A landscape with many peaks, sampled at points; each row gives a point and its height.
A climber steps from a point to whichever of its 6 nearest points has the largest rise for the distance, and stops where none of them is higher. Distance is the straight distance between rows; heights are no part of it.
tel (h 238): [120 124 145 107 136 135 112 111 119 142 105 135 126 109 142 139 131 119
 126 131 126  99 122 119]
bupot (h 629): [137 117 122 156 115 103 143 177 142 108 158 121 150 130 108 110 110 132
 103 155 119 181 120 138]
defiv (h 320): [150 183 131 141 136 155  94 114 145 131 107 165 107  94 144 172 184 158
 179 102 144  88 150 113]
bak (h 555): [120  55 119  71 161  73 115 108  89 168 172  68 125 171 107  90 102 118
 155 100 113  51 139 129]
nif (h 640): [141 120 122  96 144 145 136  92 116 157 116 117 119 136 139 134 125 134
 136  98 147  60 131 116]
boteb (h 262): [119 128 136 122 130 138 110 102 121 140 108 146 118 104 143 142 129 116
 128 129 127 105 112 118]
Dade (h 655): [126 117 124 149 107 108 141 174 148 112 168 103 148 149  94 118  95 141
 108 166 124 204 127 142]
keze (h 707): [143  88 120  92 136 102 130 127 103 134 148  80 132 151 121 109 109 138
 128 112 125  74 125  94]
kugur (h 703): [139 102 115  93 144 133 136 108 115 151 123 104 135 144 136 124 119 128
 130 103 134  57 137 104]
saf (h 484): [101 197 123 190 115 145 136 155 167  89 103 183 155  90 149 122 156 109
  88 201 123 234 148 130]
Lalod (h 477): [116 187 121 190 116 160 137 117 163 106  98 200 154  83 151 133 143 117
 111 173 125 201 126 116]
Midur (h 706): [145  88 108  78 151 116 136 103 116 154 132  95 128 135 121 112 121 135
 134  98 132  59 137 103]
pevu (h 618): [128 153 129 171 148 148 148 123 141 104 103 161 141 110 139 129 132 115
 102 135 149 160 132 132]
muk (h 662): [128 137 123 145 103 110 140 177 149 105 149 116 154 144 108 112  99 137
 105 162 119 201 128 135]
savoz (h 607): [123  94 127  78 100 111 134 149 102 133 166  69 118 166  95 102 100 105
 124 125 115 138 108 137]
kelob (h 609): [111 179 131 177 114 138 140 152 168 100 118 188 159  96 143 104 130 121
  80 183 109 235 146 123]
teg (h 161): [153 186 140 150 143 151  90 119 144 136 102 177 102  81 145 176 191 156
 186 112 133  89 152 112]
Kupob (h 392): [138  83 105  86 128  90 133 131 104 139 167  50 126 172  81  92  98 114
 154 130 118  92 116 127]
kiv (h 736): [152  81 115  81 161 111 124 100 104 154 135  99 120 152 129 113 124 139
 141  90 143  31 137 127]
lani (h 547): [145 128 120 111 137 159 129  91 122 160 101 137 103 128 139 133 150 135
 165  81 145  60 146 118]
gupo (h 595): [134 153 131 170 139 150 149 133 149 102 111 154 156 116 135 131 131 122
  96 152 144 174 124 119]
gugit (h 379): [111  89 111 128  93 118 138 167 141 135 172 104 140 179  78 111  70 112
  96 176 125 209 100 156]
gud (h 677): [137 130 143 137 135 109 121 136 135 122 126 129 129 103 148 124 119 119
  97 138 132 138 124 129]
dogi (h 688): [122 175 130 158 131 149  88 118 142 115 102 166  95 106 154 176 168 131
 160 110 164 113 130 132]
bul (h 725): [138  75 119  82 164 106 115 101 104 168 144 105 127 154 135 105 124 139
 144  96 129  22 140 130]
Fibu (h 408): [146 210 141 160 141 158 106 135 151 114  90 174  96  87 158 171 209 157
 166 103 138 103 148 117]
vug (h 561): [155 128 129 102 150 152 122  92 120 160 104 140  98 120 135 149 166 145
 193  67 157  49 145 134]
zizan (h 373): [124 117 145 109 133 123 127 118 116 133 124 133 123 111 145 132 118 117
 111 126 124 105 130 115]
Rudu (h 338): [152 212 141 163 164 154  97 116 149 128  94 181 100  70 155 180 212 160
 169 108 134  73 161 115]
leke (h 536): [109  80 125  71  97 111 140 149 106 127 165  55 122 189  79 103  86 103
 120 128 108 139 101 150]
dizi (h 202): [106  75 121 104  96 124 133 170 135 147 174 103 146 186  86 100  63 115
  87 168 132 184  96 163]
Mabo (h 592): [128 111 142 104 132 124 133 108 111 142 118 110 135 122 140 131 110 123
 128 120 121  91 137 101]
Doz (h 649): [140 131 133 155 124 109 143 157 145 111 140 125 159 133 115 124 112 134
  97 153 120 172 127 133]
rem (h 656): [127 139 134 159 145 121 136 130 140 108 114 147 141 104 136 129 137 114
  92 141 139 143 128 133]
Vara (h 767): [130 106 139 120 126  97 122 147 116 123 129 123 139 119 129 116 110 129
 101 143 118 142 126 128]
pev (h 621): [121 184 124 201 136 173 133 124 140  97  90 181 141  90 163 168 172 146
 142 129 140 167 128 132]
Sifov (h 326): [ 95  59 129  79  94 124 137 154 115 145 169  82 138 190  90 114  54 113
  88 145 116 175 106 159]
toti (h 371): [161 172 144 137 149 143 102 104 131 141 109 186  98  81 154 177 185 154
 198  87 136  67 148 113]
Rimor (h 546): [136 125 119 113 129 152 126  90 127 142 110 144 106 121 139 146 145 126
 156 103 140  77 133 112]
Sesaf (h 721): [131 114 142 135 128 104 120 141 116 122 132 130 130 110 126 127 117 122
  98 147 119 137 128 131]
tiv (h 648): [135  67 112  77 170  82 121 117  98 158 154  78 128 167 114 104 108 121
 153  99 120  49 133 127]
rami (h 491): [123  87 114  72 114  95 130 137 106 131 163  48 116 172  91  89 100 116
 130 124 114 113 103 126]
Pubab (h 663): [138  61 119  80 157  83 125 111  98 162 165  83 117 155 117 103 110 135
 152 102 123  39 145 123]
kamak (h 435): [140  58  96  86 129  93 121 125  91 152 171  53 113 169  94  88 101 117
 152 118 120  74 126 123]
Nelo (h 476): [120 170 131 189 124 165 151 123 147 105  95 186 141  95 149 151 158 129
 127 128 153 168 129 132]
fep (h 582): [136  53 124  71 168  84 122 102  94 170 167  86 127 166 115 104 104 122
 166  94 125  44 139 129]
fof (h 608): [123 130 129 145 139 112 121 122 135 124 116 144 122 110 145 125 134 119
 104 136 136 124 123 133]
ven (h 789): [119 102 146 115 118  97 113 143 110 127 154 111 137 133 116 128 108 125
 113 133 109 145 125 139]
nisu (h 692): [138  83 119  85 124  95 137 140  96 141 158  66 126 148 101 106 108 117
 136 127 112  92 126 112]
zupu (h 705): [135 109 123  97 136 122 143 108 105 140 125  97 130 146 123 122 117 130
 129 104 123  70 138 105]
Lin (h 553): [119  97 130 117 113  94 126 167 118 126 167 101 131 134 101 115  92 134
 124 150 111 179 116 144]
Dafus (h 457): [143  58 104  74 136  83 125 133  91 152 176  61 126 165  87  93  99 123
 157 121 120  78 133 123]
Buv (h 778): [126 105 137 100 121 103 132 129 111 127 134 102 129 125 118 122 106 117
 120 135  97 128 131 111]
dem (h 362): [ 95  64 127  89  92 127 139 163 121 146 168  89 158 191  80 101  46 107
  90 160 119 186  93 154]
gub (h 718): [129 186 140 192 136 176 135 120 139  91  96 183 135  92 165 166 185 152
 141 104 138 152 137 127]
ledat (h 698): [132 105 127  95 134 122 141 114 109 143 127  97 131 131 124 121 108 118
 132 109 118  87 134  99]
fofel (h 66): [104  83 130 101  96 113 126 156 109 143 164  86 142 176  86 110  71 106
 112 148 132 180  96 164]
tugig (h 315): [168 210 139 163 164 149 101 111 153 143  89 188 101  63 160 176 208 162
 173 105 133  63 163 110]
susi (h 564): [156 146 137 117 136 151 123  95 123 156 100 156 101 111 143 156 160 161
 194  73 135  62 152 130]
Nefi (h 690): [122 163 140 147 132 147  93 109 136 128 100 170  96 102 155 163 168 130
 165 117 154  99 130 130]
pime (h 288): [139  61 108  84 132  95 127 139  92 148 170  55 116 180  85  84  95 107
 140 129 110  83 114 130]
dipar (h 622): [110 180 127 181 119 151 146 133 153 111 111 164 152  97 139 119 129 123
  96 169 119 215 136 106]
Koge (h 325): [117  86 136 111 103 113 132 153 118 129 171 107 139 163  95  99  81 123
 110 151 120 185 108 153]
Suda (h 510): [152 156 131 138 130 163 100 109 133 149 105 168  98  92 148 160 179 149
 196  89 137  75 146 115]
Lan (h 729): [132 117 139 134 125  98 125 153 123 118 146 114 142 120 125 121 100 127
 104 147 122 154 126 148]
ziv (h 411): [111  87 138 112  98 113 129 152 114 126 175  94 128 158  92 117  82 111
 115 147 118 173 110 167]
nupur (h 398): [103 194 125 206 116 157 135 126 167  85 106 198 144  89 161 139 157 104
 102 178 135 213 137 126]
Kagos (h 456): [ 92 196 120 200 114 145 133 135 161  90 102 201 147  90 156 134 158 103
  89 190 114 221 141 125]
Ladu (h 527): [126  80 113  77 112 109 120 135  97 136 165  52 110 171  88 101  93 110
 133 128 112 126 114 128]
mosek (h 585): [105 176 135 188 120 158 139 141 164 101 112 170 153  79 145 125 147 114
  98 181 111 219 127 113]
pofu (h 563): [123 140 141 128 125 141 106 102 128 135 103 151 109 107 143 146 145 131
 152 106 137  94 126 115]
vula (h 248): [116  79 119 109  94 105 136 168 131 137 171  98 145 168  86 105  72 118
 107 160 125 195  99 159]
Teped (h 762): [121 101 144 102 114 100 142 137 101 121 148  90 128 135 115 115  98 129
 115 129 114 138 121 125]
giti (h 596): [135 168 133 139 121 151  95 103 144 142 105 167 103  91 144 159 171 132
 175 108 142  80 134 120]
Bima (h 687): [134 132 122 143  92 116 150 182 150 106 157 106 154 147  97 119 104 147
 105 164 122 214 112 132]
timo (h 671): [136 112 128 139 122 104 129 162 132 117 148 123 142 123 114 118 115 133
 113 158 117 172 120 134]
dib (h 647): [101 171 132 158 107 134 139 165 162 100 125 159 163 108 131 108 136 135
  80 178  94 250 135 117]
kavu (h 694): [137  67 107  86 152  98 131 107  99 148 156  85 130 148 123 118 107 137
 145 109 117  60 137 119]
gakov (h 612): [145  68 102  83 151  92 129 122  92 142 168  70 122 165 106  98 114 125
 152 121 123  64 133 123]
paz (h 421): [120 166 128 188 125 175 148 122 152  98  99 185 153  89 158 123 138 114
  97 160 133 198 123 117]
dava (h 617): [132 136 136 133 125 145 105 101 131 146 110 162 103 115 144 152 162 131
 162 107 139  85 130 122]
Vokuf (h 727): [114 105 145 109 118 100 133 124 114 132 139 104 133 115 132 130 116 128
 117 128 111 118 124 123]
kopi (h 628): [128 153 118 173 128 133 147 152 148 105 122 140 159 104 124 125 122 134
  90 158 109 194 132 115]
fubu (h 654): [128 147 122 141 133 147 103 107 138 125 101 156 108  99 154 158 151 118
 142 122 140 108 126 129]
Gevu (h 562): [157 137 134 120 137 161 121  96 122 166 111 164  95 103 137 153 170 159
 195  73 138  66 156 123]
Rafer (h 704): [128 195 134 168 144 154 109 117 146 109  84 177 111  94 154 175 192 139
 152 111 142 111 142 141]
Basu (h 549): [131  63 124  59 179  76 111  95  84 184 163  92 121 162 128 100 113 132
 161  89 108  24 137 125]
Tano (h 613): [126 156 127 166 125 143 151 144 150 105 107 156 156 103 134 125 127 124
  91 154 112 190 123 116]
Sufus (h 680): [133  66 116  83 174  96 113  99  93 173 149  95 116 157 126 106 121 139
 143  79 124  31 136 132]
dete (h 509): [113 190 124 208 115 173 138 119 157  96  93 203 144  92 170 146 166 120
 138 146 132 188 119 119]
Baru (h 691): [123  93 134 104 113  99 127 146 113 133 166  90 116 154 110 119  96 114
 127 141 112 156 114 148]
dig (h 541): [148 116 117 106 142 158 132  90 118 151 105 128 114 141 130 138 143 136
 152  81 148  54 132 127]
nobub (h 565): [130 163 125 173 132 149 148 128 147 106 106 159 149 107 144 128 135 117
  98 137 142 166 134 133]
Kul (h 530): [117  64 127  53 169  84 117  90  73 180 163  80 121 173 124  94 111 135
 159  78 111  30 126 124]
Deko (h 834): [128 103 141 114 132 127 129 121 121 139 122 122 124 120 140 135 113 120
 115 130 122 104 124 111]
rabe (h 625): [131  74 124  64 168  88 113  97  91 179 148  92 122 170 129  98 110 127
 154  88 131  34 143 127]
miz (h 769): [130 170 131 169 133 161 116 122 145 106  98 164 113 103 150 163 175 136
 140 116 152 116 134 133]
kekov (h 716): [143  83 120  80 167 111 103  85 110 168 129 117 102 158 135 106 137 143
 150  84 139  18 150 138]
puvu (h 572): [129 126 140 124 133 127 117 120 128 126 115 142 133 110 138 142 123 112
 110 149 132 125 124 125]
Tav (h 650): [123 149 129 141 134 136 116 113 136 124 106 157 119 115 148 146 138 121
 112 126 153 124 111 143]
zopil (h 653): [134 122 126 153 111 108 144 169 138 113 154 123 148 141 106 110 108 132
 103 161 118 193 119 142]
tuded (h 571): [146 130 122 118 133 160 120  84 126 146  98 157 103 121 136 150 146 134
 172  87 146  70 134 117]
nuf (h 805): [ 96  85 120 123  90 124 140 160 148 138 169  97 145 187  81 107  65 111
  94 176 121 197  98 157]
dor (h 715): [111 149 132 162  99 131 152 175 151 101 143 126 159 128 110 122 122 138
  96 174  99 221 122 113]
dadi (h 434): [107 194 120 202 118 161 139 116 156 105 100 196 149  88 161 131 149 115
 103 175 132 196 125 114]
zofor (h 419): [120 130 140 134 132 127 111 109 125 130 105 134 114 113 144 140 141 109
 122 135 136 107 122 137]
gor (h 720): [128  98 120  90 121  96 140 132  94 125 149  68 119 136 109 114 114 124
 128 106 110  92 125 111]
gazi (h 697): [124  90 133  90 107 106 132 144 112 130 157  72 123 150 109 105  90 117
 126 128 103 159 117 149]
Feve (h 779): [132 177 138 173 140 157 116 119 147  95  95 172 122 104 165 159 169 131
 143 112 162 137 134 147]
vemir (h 673): [123 153 125 145 122 155 100 110 140 128 105 159 101 105 157 160 162 127
 155 109 143  97 126 133]
Ker (h 518): [153 121 113  95 138 154 121  84 124 164 103 132  90 151 129 142 158 149
 174  60 159  44 152 145]
Kuli (h 722): [133 113 140 145 139 103 118 152 125 120 130 135 143 123 128 129 118 133
 104 148 120 155 124 133]
Loket (h 693): [136 124 129 148 148 108 124 154 139 111 135 126 146 119 126 119 115 129
  96 145 124 160 126 128]
Vabi (h 556): [122 146 134 134 135 150 102  98 134 137 101 153 114 110 149 147 151 117
 125 135 143 112 133 130]
Fego (h 429): [ 99  74 128  65  90 114 145 155 105 151 167  49 129 199  72  98  61 109
  86 145 107 155 103 161]
fuz (h 513): [122  99 123 124 112 102 140 169 122 127 169  98 130 143  92 104  82 125
 121 159 115 186 106 160]
mume (h 573): [145 153 131 127 131 152 105 102 129 143 107 167  99 103 152 160 172 140
 185  95 145  74 140 122]
leto (h 712): [149  98 121  94 152 117 135 104 115 152 134 103 122 149 127 118 115 138
 136 103 137  54 143 112]
Tasaz (h 632): [102 176 136 168 112 138 132 165 167 104 129 172 159  99 143 118 124 136
  77 189  87 252 136 121]
nekaz (h 462): [127 129 142 128 141 129 110 116 131 127 113 140 126 110 147 141 129 119
 113 142 129 119 124 122]
Pobu (h 717): [121 156 129 170 128 138 127 104 148  97  97 170 115 104 146 151 159 120
 123 124 157 134 119 144]
Sosis (h 724): [118 153 135 152 134 138  93 108 135 117  94 158 100 106 152 162 165 121
 155 123 157 113 131 128]
zamok (h 682): [117 127 102 144  92 121 143 181 152 104 158 106 151 167 104 108  92 132
  99 174 126 203 117 136]
befeg (h 393): [111  87 124  74 101 111 133 143 102 129 164  64 127 169  85 100  75 112
 102 137 113 152  98 154]
Tem (h 670): [139 140 122 156 115 130 149 171 150 107 146 115 161 141 113 114 114 135
  97 158 116 202 121 120]
pitu (h 568): [119  81 125  43 172  83 108  80  79 185 149  95 114 177 131 110 108 146
 166  71 124  21 136 122]
fer (h 714): [107  99 141  92 114  98 126 150 102 124 168  78 130 138  92 110  91 113
 124 135 112 154 119 143]
simun (h 551): [127 173 125 171 123 156 150 127 147  99 115 162 150  99 139 125 125 128
  98 145 119 198 120 110]
didep (h 709): [123 134 122 154  88 125 149 170 158 103 155 105 156 150 101 117  98 140
 104 168 111 217 109 130]
doke (h 459): [105  79 121  66 102 117 137 153 109 133 170  49 113 192  82  95  69  93
 104 140 115 124 100 148]
lov (h 646): [128 147 136 154 140 136 125 129 138 117 110 158 124 108 146 123 136 118
 104 137 146 129 120 143]
pakeg (h 645): [128 198 141 178 148 165 127 131 152  91  81 177 124  86 159 176 200 145
 159  95 147 153 146 132]
nofe (h 557): [127  53 117  60 163  78 122 107  86 162 173  68 119 173 115  97  89 120
 163  97 116  51 134 129]
Vinen (h 770): [123 103 145 127 135 105 128 158 120 116 147 117 135 115 123 126  97 127
 112 133 103 157 119 137]
tik (h 420): [115 177 127 190 118 167 152 121 151  95 100 193 144  98 158 143 140 114
 129 148 140 178 121 125]
tuf (h 651): [143 141 132 166 145 126 148 140 145 120 112 144 153 113 126 121 126 131
  86 151 133 163 120 132]
Nik (h 643): [113 167 130 171 108 144 136 159 157 104 119 173 159 104 133 124 127 123
  81 185 110 241 139 117]
popu (h 652): [126 203 146 174 143 163 109 122 152 102  83 185 116  98 158 172 201 146
 158  95 140 123 133 140]
foz (h 726): [113 165 136 149  93 133 154 171 151 102 139 133 167 133 122 123 117 142
  95 175 102 232 127 115]
Kas (h 489): [117  90 116 114  88 117 135 172 142 128 171 106 149 175  90 109  77 119
 107 165 129 198 111 151]
guso (h 792): [121 160 126 180 138 160 138 110 143 102  91 166 135 103 154 143 148 124
 113 133 153 151 114 132]
foga (h 701): [124 149 119 156 105 130 158 169 149 101 138 123 161 130 120 126 118 137
  96 169 112 215 131 114]
tegin (h 660): [122 176 130 157 115 138 151 149 155 105 115 147 170 105 132 124 120 128
  90 162 110 222 125 107]
Ras (h 631): [119  95 121 133 104 101 134 180 142 129 164 113 141 157  95 114  92 125
 105 163 125 200 111 146]
nivi (h 699): [142 102 122 101 135 126 139 106 113 144 122 105 126 133 134 119 116 127
 128 111 121  63 137 110]
das (h 676): [139 136 135 160 143 121 142 148 132 117 133 140 160 119 124 119 124 126
 100 152 125 164 130 125]
bifu (h 545): [137 218 144 162 151 150 104 125 153 104  95 183 113  92 156 179 199 162
 155  99 144 103 148 125]
Sude (h 695): [138  73 116  85 152  86 130 112 104 156 158  83 118 158 124 103 116 133
 141 100 122  47 146 115]
sal (h 672): [131 102 124  97 137 137 121 100 124 144 108 109 126 136 138 128 130 125
 122 104 126  73 134  96]
Fozun (h 569): [131 160 129 171 130 146 161 145 147 105 110 148 151 105 133 123 127 122
  90 157 129 176 131 112]
kilu (h 424): [111  72 116  66 102 112 138 140 103 132 165  48 111 180  82  77  87 104
 104 142 115 124 109 145]
tapu (h 591): [133 144 134 119 131 152 110 102 140 141 101 162  99 111 149 152 151 137
 175 105 140  77 131 117]
Fuvit (h 514): [151 121 118 104 146 151 130  78 121 155 111 127  99 141 132 130 155 139
 164  79 149  50 140 135]
dufog (h 542): [136 193 146 156 141 147 104 124 148 111 101 174 106  95 166 177 188 150
 167  97 141  97 132 123]
dif (h 576): [145 135 127 120 131 158 122  89 125 151 109 151  98 106 146 160 166 139
 183  90 148  74 135 118]
ropib (h 299): [154 212 148 154 152 152  94 123 143 118  93 186 110  76 148 176 203 153
 164  98 140  85 152 126]
Zogo (h 768): [126 109 142 103 125 116 126 128 116 139 128 115 124 120 137 134 111 117
 119 128 110 113 121 114]
rusu (h 633): [126 201 150 181 148 158 118 126 146 105  80 186 127  95 164 176 194 161
 151 102 147 139 154 136]
kudol (h 616): [131 159 132 179 137 152 143 119 142 107 105 157 135 106 147 145 142 129
 109 132 155 142 129 135]
sek (h 728): [130 180 139 160 133 149 106 123 150 103  99 165 109 109 154 171 187 142
 165 109 151 114 143 133]
Toguv (h 537): [100 187 126 190 111 139 128 136 163  96 100 183 153  93 151 124 140 113
  90 190 108 224 135 119]
nov (h 644): [115 174 130 169 119 144 146 148 151 109 117 175 167  84 134 115 131 133
  84 180 107 216 130 105]
pedid (h 637): [152  99 117  82 145 133 124  96 110 165 115 116 110 149 126 128 137 133
 145  86 149  33 142 130]
dagi (h 702): [129 142 131 144 135 142 111 112 143 113 106 159 118 110 150 150 148 117
 124 126 160 121 126 131]
sav (h 615): [133 156 117 169 130 133 146 144 145 112 123 140 151 111 131 129 118 131
  89 150 136 180 131 117]
rivur (h 458): [105 183 123 200 120 173 146 124 154 101  97 188 151  93 165 136 145 115
 120 160 133 192 123 125]
ledu (h 485): [117 172 124 192 118 167 144 116 153  99  95 203 146  89 168 145 149 122
 136 142 137 184 126 123]
gizub (h 37): [106  68 132  92 105 120 145 161 117 145 169  82 136 185  82 100  68 109
 100 151 107 190  96 174]
dofu (h 696): [132  70 124  63 169  98 105  93  96 171 144 107 121 169 126 111 125 136
 135  90 137  20 143 142]
Loz (h 535): [147 112 115  95 146 148 132  77 117 156 114 128  97 149 132 126 132 135
 153  74 155  47 138 126]
vubo (h 708): [123 147 139 149 127 140 103 104 145 125  96 161 114 101 149 156 157 125
 135 120 156 114 117 133]
sube (h 772): [130  99 117  82 124  97 143 137  94 136 157  52 125 156 104  96  94 111
 126 120 118  96 121 113]
fol (h 661): [131  71 105  81 145  91 141 120 105 140 157  73 133 166 104 102 105 121
 142 115 124  67 126 113]
Gepok (h 657): [133 176 131 162 126 147  94 121 144 116  95 170  99  94 157 165 182 138
 160 108 150  95 138 131]
gem (h 752): [132 159 131 161 131 147 109 117 141 106  97 166 111 109 157 162 164 128
 141 121 154 119 125 138]
mipob (h 627): [145 144 122 162 118 128 152 154 145 102 125 137 151 123 116 116 119 135
  82 158 129 180 129 113]
ludan (h 402): [119 126 134 118 125 147 120  95 127 147 103 139 121 111 145 141 138 124
 137 120 135  90 125 114]
dil (h 630): [126  75 122  64 174  86 108  91  88 183 146 100 114 157 136 107 123 141
 155  72 122  18 138 132]
Vozub (h 475): [105  91 130  83 101 109 138 152 104 133 165  71 116 162  99 111  82 112
 117 135 117 162 115 150]
pezef (h 681): [134 150 122 166 132 132 127 110 136 109 106 147 129 116 140 143 139 126
 108 136 152 135 120 144]
nako (h 560): [154 133 125 109 132 160 129  86 114 150 100 140  94 122 139 148 156 143
 179  76 148  55 151 119]
poto (h 678): [126 116 113 142  89 112 141 177 150 116 161 106 152 167  87 111  88 131
 107 168 119 208 114 145]
sigor (h 814): [128 182 131 180 127 159 126 118 148  95  92 183 131 105 160 167 177 140
 144 102 156 137 132 140]
kidi (h 584): [138 212 153 172 147 155 116 132 151 110  85 192 111  87 159 177 201 155
 155  94 145 127 143 125]
dinoz (h 566): [147 154 133 117 127 165 108  96 133 144 111 154  92 103 142 165 166 148
 193  81 135  69 149 115]
gano (h 719): [129 104 126  93 136 100 137 126 107 135 145  86 129 151 123 113 110 124
 129 121 108  93 129 101]
Lipe (h 713): [146  76 114  83 156 102 122 112 102 158 142  95 125 154 130  98 112 128
 144  99 132  46 144 119]
gediv (h 602): [132 113 129 141 114  97 128 170 129 118 159 116 136 148 105 120  91 122
 110 156 116 173 123 148]
vid (h 686): [127 165 139 163 110 127 155 163 150 109 131 145 170 111 122 115 122 136
  96 165 108 222 120 104]
Modek (h 642): [126  87 129  83 110 105 142 143  91 127 155  53 116 161 102 105  98 120
 133 123 110 120 113 130]
zamik (h 472): [ 97 193 123 200 115 157 136 136 165  99 100 196 159  82 152 127 157 104
  89 194 120 227 140 140]
Kag (h 433): [148 221 152 172 156 159 106 126 148 124  70 188 105  70 156 178 205 156
 166  99 142 103 163 119]
Megup (h 788): [137 134 127 153 107 117 139 160 146 104 144 123 162 131 108 111 114 141
  91 162 121 192 118 117]
Pevur (h 339): [126  76 108  66 113 104 131 142 110 136 171  47 108 183  79  82  93 114
 137 128 114  97 109 132]
Vev (h 659): [128 113 141 120 139 106 124 131 120 121 130 122 131 116 140 128 107 120
 109 139 117 127 128 120]
rak (h 570): [127 160 129 192 136 158 138 115 151 105  96 177 128 101 158 153 157 126
 123 120 148 158 121 137]
melu (h 481): [135 158 126 177 137 157 152 116 140 105 104 170 146 100 145 123 143 121
 110 132 135 173 119 127]
ful (h 166): [ 95  70 132  89 101 115 139 160 115 146 164  75 129 183  88  98  64 114
  97 142 114 179  93 165]
fes (h 455): [111  78 104  73 104 103 136 145  98 135 168  35 117 185  70  93  87 107
 114 141 117 111 106 133]
mada (h 543): [135  53 101  68 157  80 134 109  93 158 167  60 124 167 103  95 101 124
 156 112 118  59 131 131]
zasok (h 603): [136  77 110  83 128  98 138 139 109 135 153  55 127 160 102 100 107 118
 141 125 117  84 124 111]
Gesip (h 221): [163 196 135 155 149 143  96 114 144 138  98 190 104  77 151 173 200 161
 185  91 127  63 158 109]
Tola (h 812): [135 114 130 103 122 143 129  95 121 137 107 127 128 114 140 136 126 115
 126 109 126  86 127 103]
luz (h 423): [109  80 141 100 102 104 143 148  98 139 170  73 120 166  89 111  83 123
 118 136 109 168 115 151]
Gab (h 558): [136 121 130  90 122 149 128  97 119 144 110 120 123 129 147 131 119 132
 132 110 128  82 128 107]
Sirar (h 739): [128 104 132  92 115 111 135 119 115 133 134  87 126 144 121 118 115 127
 113 129 113 101 132 104]
Foru (h 780): [117 156 126 150  83 119 160 164 146 104 148 117 164 139 112 112 115 131
  97 174 107 223 131 122]
zibap (h 598): [132 181 134 147 122 151  92 115 144 115 100 168 104  98 157 170 178 139
 177 118 149 103 134 124]
bam (h 528): [123  91 129 125 100 111 137 177 129 131 163  97 136 169  94 108  84 128
 117 156 126 196 105 156]
sonun (h 784): [141  81 114  80 165 117 112  95 108 173 123 109 116 160 130 108 126 136
 146  84 141  37 148 131]
fek (h 540): [100 189 125 185 116 146 133 149 170  86 107 193 155  85 149 107 143 109
  81 200 109 243 147 128]
Vun (h 665): [118 171 139 169 104 133 151 150 149 110 124 159 168 104 129 111 119 126
  88 180  99 223 134 108]
Lolof (h 746): [126 101 139 100 102  97 138 150 108 119 160  80 128 143 107 114  96 123
 126 130 108 145 113 142]
Rubit (h 711): [128 105 141  93 136 116 128 129 110 127 143 105 125 126 129 126 111 129
 121 116 112 111 120 111]
tepi (h 539): [141 117 129 103 135 159 128  91 133 152 110 135 113 120 140 144 150 136
 157  97 137  60 129 111]
tegad (h 579): [120 183 128 202 129 173 145 116 154  99  92 201 142  91 174 160 163 133
 150 124 148 172 130 130]
Zas (h 409): [100  70 129  81  94 123 145 153 106 152 167  64 137 196  82  96  58 105
  87 133 118 166 102 156]
Gikev (h 385): [101  80 128  74  92 121 141 148 109 149 166  63 121 180  72 103  75 113
  99 148 115 153  98 163]
Dosi (h 833): [114 104 146 115 129  96 121 138 109 119 144 110 136 117 126 129 109 121
 114 137 103 136 129 125]
tumiv (h 160): [147 195 140 154 149 153 101 120 144 131  98 181  97  86 153 179 197 159
 181 110 142  88 158 117]
Dosif (h 816): [122  93 113  81  94 114 137 146 101 129 161  45 116 172  85  95  84 112
 128 130 113 132 116 136]
meli (h 574): [126 133 133 133 126 149 103  93 131 132 101 166 108 110 151 154 148 121
 137 125 146 102 128 125]
Bife (h 658): [136 144 126 158 134 113 140 155 143 110 127 133 146 119 123 115 114 138
  91 153 128 163 129 129]
Zirib (h 723): [121 176 136 183 128 160 124 126 147  97  85 169 130 103 159 159 172 132
 133 121 162 150 124 139]
tet (h 776): [143 101 127  86 156 130 106  84 106 169 121 113  90 152 138 114 145 136
 157  80 150  20 142 146]
pupo (h 567): [152 143 125 113 136 157 123  96 123 146 111 146  98 119 139 149 162 146
 185  63 140  65 147 122]
tebe (h 741): [125  93 132  93 115  98 139 130  99 126 152  75 121 137 117 102 102 123
 124 115 104 110 129 108]
Puli (h 710): [126 184 143 189 131 156 136 118 144  87 100 185 129  93 159 165 172 137
 144 120 150 155 126 150]
zudul (h 664): [160 100 116  97 154 130 133  92 119 157 115 120 108 154 122 123 126 130
 141  93 139  40 131 118]
Gutu (h 700): [139 119 138 147 146 116 127 149 129 118 126 132 142 116 136 129 125 135
  96 148 132 149 129 138]

Call two points neighbours if one is among the 6 nearest of the other. Go from one point of each pair to the other, from neighbour to neighbour, staying as high as possible. Name the lowest point that can't be avoided.
Foru / sube: zopil
sigor / Dosif: Modek
sube / Dosi: tebe
nuf / Deko: bam
Dosi / Deko: Zogo

Where does a climber stop that starts at each point below?
pupo: sigor
lani: sigor
tumiv: sigor
tepi: sonun
Toguv: Foru
zofor: Dosi
zamik: Foru
luz: Dosi
puvu: Dosi
Gevu: sigor
Zas: Dosif
gakov: sonun
tuf: Dosi
bak: sonun
saf: Foru
